Each row is a point on a landscape with many peaks, with its height.
From any point a climber steps to the highest of the 2 points nearest to it. It stops when none of these is higher. Distance is the straight distance between rows; heights are no part of it.
q453 (h 4.72): [120 102  95  73 134 112 136 110 119 120 125 122 141 117 104 100 132 118
 151  95 165 124 182]
q942 (h 4.21): [ 74 135  64  99 174 150  81  64 166 110 152 111 151 144 106 116 190  89
 161 167 125 126 113]
q207 (h 7.03): [114 140 135 171  84  64 115 111 101 155 111 142  98 121 144 155 126 123
 115  82 132 105 116]
q915 (h 0.83): [138 133 174 137  94 132 113 174 105  87  79 156 116 122  82 133  45 181
 112 157  90 164  92]
q545 (h 5.96): [139 136 108 142  97  76 117 125  85  99  90  65 139 143 121 111 112  98
 101 141 153 124 104]
q404 (h 3.08): [156 179 120 133 141 172 125 132 140  96 105 124  93  98 133 135 136 118
 111 105 114 195 144]
q648 (h 3.32): [ 48 171 173 130 144 132 130 103 192 123 118 103 151 157 177 145 168  81
 128 124 134 115 118]
q712 (h 4.49): [202 103 104 136 131 122 153 137 139 133 138 120  87 137  77 101  97 159
 115 108  88 130  87]
q31 (h 5.42): [165 157 158  95 118 140 123 180 174 168 173 123  93 133 109 115 135 138
 131 131 143 152 138]
q936 (h 4.00): [135 131 192 157 129 153  76 140 169 149 100 125  96 135 117  97 110 127
 143 112 166  89 138]
q256 (h 2.54): [ 62 104 174 117 139 132 122 103 103 133 205 117 102 132 233 135 129 126
 139 151 165  74 129]
q470 (h 4.74): [147 122 187 183 100 150  91 151 149 168 121 136  89 104 144 133 112 162
 141 127 139 134 138]
q670 (h 1.40): [107 106 201 161 107 184 116 123 172 129 128 137 138 121 198 109 150 108
 133 107 141  50 119]
q921 (h 1.11): [148 117  70 124 132 108 122 117 128 145 111 108 149 181  94 139 206 128
  85 138 110 134 118]
q154 (h 3.63): [106 123 157 206 148 160 118 153  92 132 109 158 142  85 113 159  84 181
 141 132 105 152 154]
q119 (h 3.35): [187  78 135  76 111 101 173 128  76 149 145 101 140 144  50 114  72 121
 152 107 113 118 120]
q897 (h 1.53): [116  91 126  97 106 106 137 155 134 138  90 135 106 112  99 142  74 142
 120 157 157 163 133]
q164 (h 4.16): [147 143 210 214 126 131 133 137 100 134 136 133 131 107  94 173  86 199
 153 124  63 140 165]
q529 (h 5.41): [159 141 197 142  94 125 121 155 140 145 150 150 100  99 142 149 113 185
 149 126  84 167 114]
q424 (h 1.97): [120 156 103 104 138 119  71  97 150 170 121 141 155 172 122 137 200  87
 151 134 115 108 127]
q652 (h 6.40): [147  51  87 122  99 134 130 105 112 118 111  95 154  50  87 111  87 106
 134 118 140 135 160]
q364 (h 3.87): [115 166 103  77 101 143 102 148 126 108 125 173  89 118 166 137 156 110
 146 142 124  96 122]
q691 (h 5.59): [ 88 148  99  87 154 143 130  95 140 106 164 122 122 122 189 106 167 134
 166 175 161 147 146]
q113 (h 3.25): [124 160 106  50 150 155  89 142 139 103 110 136 100 160 121 122 133 104
 126 143 152 138 122]
q868 (h 4.84): [157 154 117  93 143 162  93 165 170 148 184 119 109 143 125 142 170 115
 142 178 141 115 155]
q725 (h 5.68): [126  65  89 144 117 113  90 139  84 103 136 122 127  48 104 128  76 142
 125 146 146 132 157]
q131 (h 2.76): [ 91  63 117 218 129 125 109 107 106 128  94 155 151  95 124 118  83 166
 138 139 156 106 134]
q54 (h 6.73): [183 129  75 114 161  97 149 135 122 166 194  88 130 177  75 129 124 104
 118 131 121 125  99]
q881 (h 0.60): [ 71 148 171 209 136 167  90 125 121  82  81 155 129 103 148 164  92 111
 134 130 133  74 136]
q401 (h 6.17): [188 156 161 113  72 123 115 160 163 161 144 145 106 129 120 126 156 173
 158 129 102 150 152]
q695 (h 3.88): [ 44 137  80 116 159 125 104  36 153  88 160 102 127 169 126 149 203 137
 148 145 145 130 107]
q837 (h 3.23): [134 130 157 114 133 133  88 113 153 146 128 122 113 178 119  79 144 123
 150 119 195  94 120]
q17 (h 3.75): [144 165 139 122 153 132 167 142 126 105 129 137 139 136 105 122 150 137
 121  65 100 185 143]
q579 (h 5.04): [ 96 172  96 111 126 120 163 111 150 139 121 133 147 142 167 106 159 124
 184 164 129 118 128]
q947 (h 5.50): [105  85  94 145 140 116 141 107 120 112 126 122 153  78  90 112  92 108
 156  76 157 123 191]
q957 (h 4.41): [106 155 104 100  78 111 135 136 154 117  92 146  97 106 170 107 119 125
 167 173 146 117 109]
q234 (h 4.91): [171  51 111 123 125 122 172  79  85 109 118 100 124  76  43 172  51 159
 140 126  72 145 137]
q324 (h 1.18): [117 114 143 127  80  91 115 159  97 117  69 168 108 133 107 158  97 160
 111 137 123 140 110]
q436 (h 1.73): [111 174 178 153 131 145 170 107 166 125  68 128 135 135 152 102 122 139
 150 145 124 131 163]
q643 (h 0.98): [ 97 132 156 193 115 148 113 152 153 113  98 147 125 119 154 134 118  99
 125 111 113  41 120]
q681 (h 3.40): [101 161 122 116  82 152 101 147 142  98 161 142 110 123 198 151 163 101
 108 157 175  88  99]
q856 (h 1.52): [142 123  50 104 156  96  93 111 111 141 113 142 149 165 122 109 183 101
 138 127 106 108 109]
q657 (h 7.22): [114 141 140 162 129 126  98 147 106  91 142 124 118 107 167 117 135 113
 144  98 163 118 158]
q261 (h 3.79): [ 78 159 149 136 106 132 124  92 171 152 156 125 168 143 182 172 207  96
  95 106 153 112 121]
q722 (h 5.21): [150 161 131 108  98 110 158 164 168 122 142  89 169 148  70 117 109 115
 111 115 141 151 122]
q467 (h 2.52): [145 129 123 117 138 131  65 102 145 176 111 148 108 156 163  95 199 133
 182 119 154 106 132]
q67 (h 3.54): [ 71 146  93  93 155 150 111  75 179 123 134 158 111 166 128 165 206 125
 118 129 164 146 127]
q118 (h 7.13): [105 120 127 172 111 155 108 130 101 120 164 161 114  38 178 148 125 125
 142  97 132 115 167]
q445 (h 1.81): [172 128  93  43 146 133 146 105  85 142  81 111 110 136  98 122 100 102
 123 131  94 166 107]
q222 (h 5.62): [170  51 112 116 105 109 157 111 123 129  84  98 113  94  57 163  95 155
 116 139  84 145 174]
q225 (h 2.22): [ 77  97 156 100 159 178 106 107 148 142 205 134 138 124 224 117 172 118
 134 134 126  56 131]
q929 (h 5.47): [132 150 104 143 142 103 140 156 160 141 173  92 145 171  97 107 134 101
 117 131 164 109 115]
q490 (h 6.36): [140  92 103 134 120 113 191 139 147 126 100 127 116 104  87 139 102 162
 141 135  94 124 192]
q85 (h 5.49): [147 141 135 178 153 162 144 140 129 127 153 126 148 116 216 117 188 141
 111 144 123 144 130]
q506 (h 2.58): [198 110 103  48  98 125 164 123  78 146 162  78 134 146  67 137  85  88
 126 146 128 129  88]
q363 (h 5.52): [143 142 149 179  79 121 121 115  96 165 144 158 128 118 190 160 162 135
  96  85 127 103  96]
q939 (h 2.73): [116 104 145 169 156 131 138 144  78 121  42 141 158 126 104  89  54 152
 133 155 122 162 121]
q578 (h 1.90): [ 87 113  99 102 143  68 163 130 125 142  80 156 121 113 130 129 104 115
 116 136 129 144 124]
q821 (h 3.09): [129 129 160 151 155 131 143 142 113 132 116 164 108 116 114 129  91 147
 129  88 116 157 156]
q873 (h 5.00): [111 158 146 128 137 165 159 144 128 140 181 144 200 137 197 131 181 127
 109 127 110 154 140]
q878 (h 0.49): [167 151 163 135 109 142 157 166 115  91  82 118 124 153  92  91  60 146
 108 159 102 146  76]
q70 (h 1.84): [104 139 171 117 142 185  99 125 169 161 182 156 139 140 201 134 138  97
 103  91 128  40 108]
q653 (h 4.46): [122 184 151 149 129 138 195 145 150 130 162 153 163 134 154 161 162 132
  91  79  95 151 138]
q341 (h 2.98): [100 158 160 130  97 135 110 127 103 121 168 136  76 135 205 152 116 124
 107 161 183  88 131]
q455 (h 3.33): [ 50 165 123 125 160 122  98  98 122 117 165 149 166 171 183 152 205  91
  98 127 145 117  97]
q697 (h 7.98): [119 104  94 142 132 137 145 159 118 142 165 171 130  64 176 142 147 142
 120  79 116 138 159]
q598 (h 3.19): [ 92  88 128 192 161 146 106 144  93 119  63 140 171  84  85 133  66 170
 134 168 146 143 146]
q762 (h 4.12): [189  83 140 128 132 102 172 117  80 122 142 121 107 116  57 120  53 155
 136 101  75 132 117]
q971 (h 4.04): [158  94  97  74 123 129 136 140  84 106 120 156 104 129  76 124 113 141
 144 117 167 108 180]
q180 (h 2.53): [155 138 108  85 154 143 121 154 122 102  96 101 116 132 106 126  83  89
 104 125 112 148 107]
q206 (h 0.76): [157 122 107  97 115  87 160 126 136 107 105 122 132 166  88 149 176 155
  93 131  60 151 124]
q796 (h 5.48): [162  96  42  90 147 134 119  94 127 168 171  96 180 152  72 120 141  87
 109 154 130 133  86]
q456 (h 0.78): [143 113 123 112 111  81 160 135 110 116 111 151  83 156 108 157 141 175
  93 122 114 172 108]
q173 (h 5.43): [219 128 127 119 143 107 150 162 127 123 199  83 106 161  73 107  98 138
 125 123  92 128  90]
q32 (h 2.21): [100 138 176 180 122 120 130 131 119 120  44 124 138 116 142 112  87 139
 140 161 128 131 132]
q955 (h 4.77): [167 146 224 182 106 122 128 164 137 118 119 127 134 132 114 118  98 193
 140 118  69 154 135]
q904 (h 1.29): [131 166 186 126 118 104 163 128 156 156  96  94 128 143 108 126 104 135
 149 160 137 168 163]
q734 (h 2.31): [ 97 103 125 111 167  77 137 157 116 138 114 119 131 155 153 118 124 104
  98 140 156 142 113]
q346 (h 4.73): [127 112  77  77 197 155 103  95 145 131 151 111 182 137 104  84 148  83
 135 145 141 146 106]
q170 (h 6.11): [112 126 109 156 169 160 127 105 119  95 162 121 125 110 210  88 151 143
 132 147 169 159 123]
q496 (h 7.80): [176  73 119 140  94 122 127 126  91 109  98  62 149 111  93 111  91  95
 116 122 127 139 110]
q40 (h 4.45): [134 165 134 148 114 131 135  88 151 181 148 130 151 144 206 151 180 116
 108  87 114 112 101]
q721 (h 1.13): [172 130  73  59 135 148 150 135 121 132 128 144 129 167  62 127 129 129
 109 123  92 151  70]
q224 (h 6.08): [130 168 113 140 123 110 103 132  90  84 140  87 132 139 151 113 150  93
 105 136 152 131 144]
q310 (h 2.79): [ 64 147 145 127 169 103 149 123 152 126 136 137 120 161 152 131 134  98
 114 116 168 113 119]
q407 (h 7.12): [130  93  86 137 118 106 162 156 148 136 139 162 128  75  99 120 140 141
 140 100 104 124 153]

For each start below, name the point where the climber stops.
q225 | q170
q915 | q207
q878 | q170
q445 | q170
q456 | q207

Call two points neighbours if one is among the 2 nearest of the other. Go from one point of each pair to the other, from neighbour to neighbour, staying as high as possible. Name the lowest point that can't be avoided.
q657, q496 | q545
q496, q207 | q897
q54, q652 | q762
q401, q170 | q113
q697, q657 | q118
